The views of a scene show one set of named points, each view turned or mirrored, shifted and resized as a whole, with a little noise and some points left out.

Scene 1
View 1
Z156: -11 -9 -3 6 -4 8 2 6 -5 16 -5 6 8 2 -4 7 -10 1 0 8 0 -2 4 2 -4 0 -11 -5
 -6 -4 -10 -7 9 -12 15
Z623: -29 5 -18 -17 -26 16 9 3 -13 4 -9 2 12 8 5 -11 -5 -17 4 2 3 -11 -2 -1 16
 -8 -13 2 -5 2 -9 -11 13 -20 6
Z609: -18 -6 -16 -10 -13 15 4 -2 2 -7 -11 5 2 7 -6 2 -4 -5 -8 -3 -7 -10 -1 -3
 15 2 -6 -1 -2 -1 -1 -3 14 -10 10
Z731: -9 -9 -3 1 -12 2 -4 7 -4 -2 0 3 6 11 -9 -2 -1 0 4 9 -1 -1 2 9 7 -10 -7 6
 -3 -6 -6 -7 3 -12 9
Z817: -19 2 -9 -9 -22 8 3 7 -12 5 -2 2 13 9 1 -12 -1 -12 10 8 4 -4 -1 7 12 -12
 -12 6 -4 -1 -11 -11 6 -20 5
Z146: -25 0 -13 -6 -12 19 9 2 -9 21 -11 4 11 -1 4 4 -15 -10 -2 2 1 -10 2 -5 -1
 4 -16 -9 -7 1 -13 -8 16 -17 14
Z499: -20 0 -15 -16 -26 7 3 3 -8 -13 -4 1 9 14 -3 -14 3 -11 6 0 0 -6 -2 7 24
 -13 -7 10 -3 -2 -4 -8 8 -17 3
Z818: -25 0 -15 -11 -17 17 8 1 -7 7 -11 4 10 4 1 -2 -8 -11 -2 -1 0 -10 -1 -3 9
 -1 -11 -3 -5 1 -8 -8 14 -16 10
Z732: -16 -6 -7 -1 -9 9 3 5 -6 11 -6 4 8 3 -3 4 -9 -4 1 5 1 -5 2 1 2 -1 -12 -3
 -5 -3 -9 -8 9 -14 13
Z118: -24 3 -7 -3 -16 14 7 8 -16 25 -5 3 16 2 8 -3 -13 -13 7 8 7 -5 1 1 -1 -4
 -18 -2 -8 0 -16 -12 10 -22 11
Z92: -23 3 -10 -11 -25 8 3 7 -15 5 -2 2 14 10 3 -14 0 -14 11 7 6 -5 -1 6 13
 -14 -14 7 -5 0 -12 -12 5 -22 5
Z20: -19 -3 -11 -3 -8 16 6 2 -7 15 -10 6 7 1 1 5 -13 -6 -5 3 -1 -8 2 -4 1 3
 -12 -8 -5 -1 -8 -7 14 -13 14
Z112: -20 -2 -15 -13 -21 11 3 1 -5 -8 -5 3 6 11 -4 -9 0 -9 1 -1 -2 -7 -1 3 18
 -8 -8 6 -3 -1 -3 -7 9 -14 6
Z159: -9 -8 0 2 -12 0 -3 8 -8 5 2 1 11 9 -6 -4 -2 -3 7 11 3 2 3 10 6 -11 -10 6
 -4 -6 -10 -10 2 -14 10
Z744: -4 -13 1 8 -5 0 -4 7 -2 4 1 4 6 8 -10 3 -4 3 4 10 0 2 5 8 3 -7 -9 4 -4
 -8 -8 -6 2 -11 13
View 2
Z731: 1 6 0 -2 -8 -13 -6 -3 -16 -5 -3 -5 10 -5 -4 -1 -2 2 -4 2 0 -2 8 4 -5 12
 -1 -9 4 -1 -2 -1 15 1 7
Z609: -15 -4 -5 -11 6 -5 5 -2 -4 6 -4 -6 5 3 -10 -5 -14 -3 3 1 -5 11 9 0 2 4 4
 -4 4 9 -3 -2 16 11 10
Z818: -6 2 -2 -15 -4 -17 7 -2 -5 10 -11 -1 2 1 -11 -6 -11 2 12 8 -2 18 2 8 6 9
 5 -7 3 14 1 -4 16 9 18
Z499: -4 5 -3 -4 2 -15 3 -5 -10 10 -7 -5 9 -4 -15 -6 -14 -3 3 7 -1 2 8 5 -15 2
 -6 -4 12 4 6 2 13 12 10
Z20: -7 1 -2 -15 -6 -15 6 -1 -6 6 -9 0 0 4 -6 -4 -8 3 12 6 -1 20 1 7 11 12 8
 -8 1 13 -3 -8 18 7 18
Z159: 6 9 1 -2 -11 -18 -8 -4 -19 -6 -5 -5 11 -7 -4 -1 0 3 -4 4 2 -3 8 6 -8 12
 -2 -12 4 -2 -1 -1 15 -1 7
Z623: 0 6 -1 -13 -5 -25 10 -4 -9 17 -14 -1 5 -3 -17 -9 -12 1 17 12 3 13 -1 11
 -5 7 -2 -6 9 14 9 -2 14 14 18
Z118: 6 9 3 -15 -18 -31 3 -2 -11 6 -15 3 0 -1 -6 -3 -1 9 17 11 8 18 -4 14 9 18
 7 -14 -1 12 0 -8 17 3 21
Z146: -6 3 -1 -18 -11 -20 7 1 -6 5 -11 0 -3 4 -5 -5 -6 5 17 6 1 25 -3 9 18 15
 11 -12 -3 15 -5 -9 19 5 21
Z817: 8 10 2 -8 -11 -27 1 -4 -15 8 -13 -1 8 -6 -11 -5 -5 3 10 11 5 5 1 11 -9 9
 -3 -9 8 6 6 -1 14 6 13
Z732: -3 2 1 -11 -10 -15 -1 -1 -10 -2 -6 -2 3 1 -2 -2 -3 4 5 3 0 13 3 6 10 15
 7 -11 -2 7 -6 -7 16 1 13
Z744: 1 6 0 -3 -12 -13 -11 -2 -16 -12 -1 -4 9 -4 3 2 2 4 -7 2 0 -2 8 4 2 16 4
 -13 0 -3 -8 -5 16 -4 6
Z156: -3 2 0 -13 -14 -14 -5 1 -11 -8 -4 -1 2 1 3 0 2 5 2 2 1 12 4 6 14 20 10
 -14 -5 4 -9 -10 19 -4 12
Z92: 8 12 3 -7 -12 -30 3 -6 -14 9 -15 -1 8 -6 -14 -6 -5 3 12 12 6 5 0 13 -10
 9 -4 -8 9 8 8 -1 14 8 15
View 3
Z499: 3 3 7 -2 0 -4 10 10 7 -4 1 -16 -1 -3 5 -5 0 -14 8 -1 5 -7 2 -3 5 -7 -2
 -12 -3 -9 -10 9 -3 -8 -12
Z20: -1 1 0 8 -2 6 10 17 0 -2 6 -5 -2 15 6 -1 -3 -10 12 13 -6 0 0 12 9 -11 22
 -8 -8 17 -14 17 5 -10 -5
Z118: -3 3 7 11 0 -2 22 20 -12 -2 3 -5 -2 8 -2 -5 1 -21 28 12 -6 1 -1 15 11
 -16 35 -7 -7 14 -3 -2 10 -10 -2
Z609: 3 2 -2 2 -2 5 4 13 11 -3 5 -10 -1 10 11 -2 -4 -9 2 8 0 -4 1 2 6 -7 3 -11
 -6 4 -18 22 -2 -8 -11
Z146: -1 3 -4 13 -2 6 15 23 -3 -3 7 -3 -2 17 5 -3 -4 -15 16 16 -7 0 -1 14 9
 -15 25 -7 -9 17 -14 15 7 -10 -7
Z159: -1 3 19 -12 2 -4 8 0 2 -1 -3 -15 -1 -4 1 2 6 -8 10 0 -3 3 3 5 9 -2 13
 -13 -1 6 -4 4 3 -8 1
Z731: 0 3 16 -10 0 -2 6 1 5 -1 -2 -15 -1 -2 2 3 4 -7 8 1 -3 1 2 5 10 -2 11 -11
 -1 6 -7 8 3 -9 0
Z744: -3 3 18 -12 1 0 3 -2 3 1 -2 -11 -2 2 2 8 5 -3 8 2 -8 6 1 10 12 1 18 -11
 -4 16 -6 8 5 -9 5
Z112: 2 2 5 0 0 -2 9 12 5 -5 2 -14 -1 1 5 -5 -1 -15 9 3 4 -6 1 -1 6 -8 2 -11
 -4 -4 -12 12 -2 -8 -12
Z623: 1 1 1 11 0 -3 19 22 -2 -5 6 -11 -1 3 3 -11 -4 -23 18 7 3 -10 0 0 6 -17 9
 -9 -6 -6 -10 6 1 -9 -15
Z732: -2 2 6 1 0 3 9 11 -1 -2 2 -8 -1 10 4 1 0 -9 11 10 -7 2 0 10 9 -8 20 -9
 -6 16 -11 13 4 -9 -2
Z156: -3 2 8 -2 -1 5 7 8 0 1 1 -6 -2 12 5 5 1 -5 10 11 -10 5 0 15 11 -4 25 -9
 -6 23 -9 14 8 -9 3
View 4
Z112: 5 2 5 3 1 3 2 2 -2 1 3 22 6 -15 -6 -2 8 11 2 -12 13 -2 2 8 -7 5 0 -7 2 1
 -1 1 11 -9 -11
Z159: -2 -1 -2 4 -1 4 9 -3 -4 10 10 12 3 -10 6 -5 16 5 3 -14 1 2 1 -3 -13 -4 1
 -13 1 5 6 -5 12 -3 3
Z818: 12 9 0 2 4 -2 -2 4 -4 -2 3 20 4 -19 -5 0 6 13 -3 -10 14 4 -1 7 -11 9 0
 -12 0 -1 3 2 16 -6 -12
Z156: 17 13 -13 7 6 -6 3 5 -8 3 11 7 0 -15 7 -1 10 11 -2 -9 4 12 -7 -9 -16 4 1
 -17 -3 -2 11 1 19 6 3
Z623: 6 7 7 -5 4 1 -6 4 0 -1 3 26 4 -30 -7 0 10 10 -11 -14 16 4 2 17 -11 9 0
 -12 -1 -2 3 0 16 -12 -16
Z146: 22 20 -10 1 9 -8 -9 10 -7 -4 8 15 0 -27 -1 3 5 14 -10 -11 13 14 -7 3 -15
 13 0 -16 -4 -5 11 4 24 2 -10
Z499: 1 -2 9 2 -1 5 4 -1 -1 2 2 24 7 -15 -6 -3 8 11 4 -12 12 -6 3 10 -7 3 0 -6
 5 3 -3 -1 8 -11 -11
Z744: 7 5 -8 8 1 1 10 0 -7 10 12 6 2 -5 9 -3 13 8 6 -11 -1 5 -2 -11 -13 -3 1
 -15 0 3 7 -4 13 4 8
Z118: 11 15 -7 -5 7 -5 -8 6 -3 3 10 16 -1 -34 5 1 15 7 -16 -14 9 15 -3 6 -19 7
 -1 -21 -6 -3 14 -2 25 -1 -7
Z731: 2 2 -2 6 0 3 8 -2 -5 8 7 13 3 -8 4 -6 13 7 5 -12 2 0 0 -4 -13 -3 0 -12 2
 3 4 -3 10 -1 1
Z732: 14 12 -8 5 5 -3 0 4 -6 1 9 12 2 -17 2 -1 8 12 -2 -11 7 9 -5 -2 -14 5 0
 -16 -3 -1 8 1 17 2 -4
Z92: -3 2 6 -7 1 3 -3 0 1 5 7 23 3 -28 -1 -3 16 5 -10 -16 9 3 4 13 -14 2 0
 -14 -1 2 6 -4 16 -10 -8
Z817: -1 2 4 -4 2 3 -1 -1 0 6 7 21 4 -25 0 -3 15 5 -8 -15 8 3 3 10 -13 1 0 -14
 -1 2 6 -5 16 -8 -6
View 5
Z609: -3 9 -9 -9 6 0 -7 3 -5 -6 -1 -6 0 -5 -4 -1 -9 -5 -2 -2 4 5 1 -4 4 6 4 -1
 0 3 1 4 6 2 1
Z118: 5 11 -7 -19 14 1 -4 6 0 -8 7 -13 4 -5 -1 4 -7 -3 -5 -5 8 6 0 -10 0 4 -1
 -1 1 6 1 0 -8 5 -3
Z20: 0 11 -11 -17 12 -1 -6 5 -2 -5 1 -9 1 -7 -4 1 -7 -2 -4 -2 7 4 1 -5 3 6 2
 -1 3 3 3 1 1 2 0
Z499: -2 4 -4 -3 -3 2 -6 1 -4 -7 3 -7 0 0 -1 -2 -6 -6 0 -4 1 9 3 -9 0 4 1 -1
 -6 3 -5 5 2 3 -3
Z731: -3 5 -4 -9 -1 -2 -4 4 1 0 6 -9 2 -5 0 -1 1 0 -2 0 -1 4 3 -7 0 2 -3 0 -2
 1 -4 1 -1 2 -2
Z146: 2 13 -11 -19 16 0 -6 6 -3 -7 1 -10 2 -6 -4 3 -9 -3 -4 -3 9 5 0 -6 3 6 2
 -1 3 4 4 1 -1 3 0
Z112: -1 6 -5 -5 0 2 -6 2 -4 -7 3 -6 1 -2 -1 -2 -7 -6 -1 -3 3 8 2 -8 1 4 2 -1
 -5 3 -4 4 2 3 -2
Z817: 3 6 -3 -10 3 2 -4 5 -1 -8 7 -10 3 -2 0 1 -5 -5 -3 -5 3 9 1 -11 -1 3 -2
 -2 -4 5 -4 2 -6 5 -5
Z92: 5 6 -3 -9 3 2 -4 4 -1 -9 8 -10 3 -1 1 1 -6 -6 -2 -6 3 9 2 -13 -2 3 -2 -2
 -5 5 -4 3 -7 6 -5
Z732: -1 9 -8 -15 9 -2 -5 5 -1 -3 3 -10 2 -7 -3 1 -3 -1 -4 -1 4 3 2 -6 2 4 -1
 -1 2 2 1 0 0 2 -1
Z156: -2 10 -9 -18 10 -3 -4 5 1 1 4 -10 2 -9 -3 1 -1 1 -5 1 4 1 1 -4 2 4 -2 0
 4 1 2 -1 0 1 0
Z159: -3 4 -3 -9 -1 -2 -4 4 2 0 8 -10 2 -4 0 -1 2 0 -3 0 -2 4 3 -9 -1 2 -4 0
 -3 1 -4 0 -3 3 -4
Z623: 4 8 -5 -9 5 4 -6 3 -5 -12 4 -8 2 -1 -1 1 -12 -8 -1 -7 6 10 1 -11 0 4 2
 -3 -4 7 -3 4 -3 5 -4
Z744: -4 6 -6 -13 2 -5 -3 5 2 4 6 -10 2 -6 -1 -1 4 3 -4 2 -1 1 2 -6 0 3 -4 0 0
 -1 -2 -1 -1 1 -2
Z818: 1 10 -9 -13 9 1 -7 4 -4 -9 1 -8 1 -4 -3 1 -10 -5 -2 -4 7 7 1 -7 3 5 3 -2
 0 5 1 4 1 3 -1

In a view up to two points have been moved. Name them for each view, in the order of its rows, or write -.
view 1 | Z499, Z159
view 2 | Z20
view 3 | Z118
view 4 | Z818
view 5 | Z609
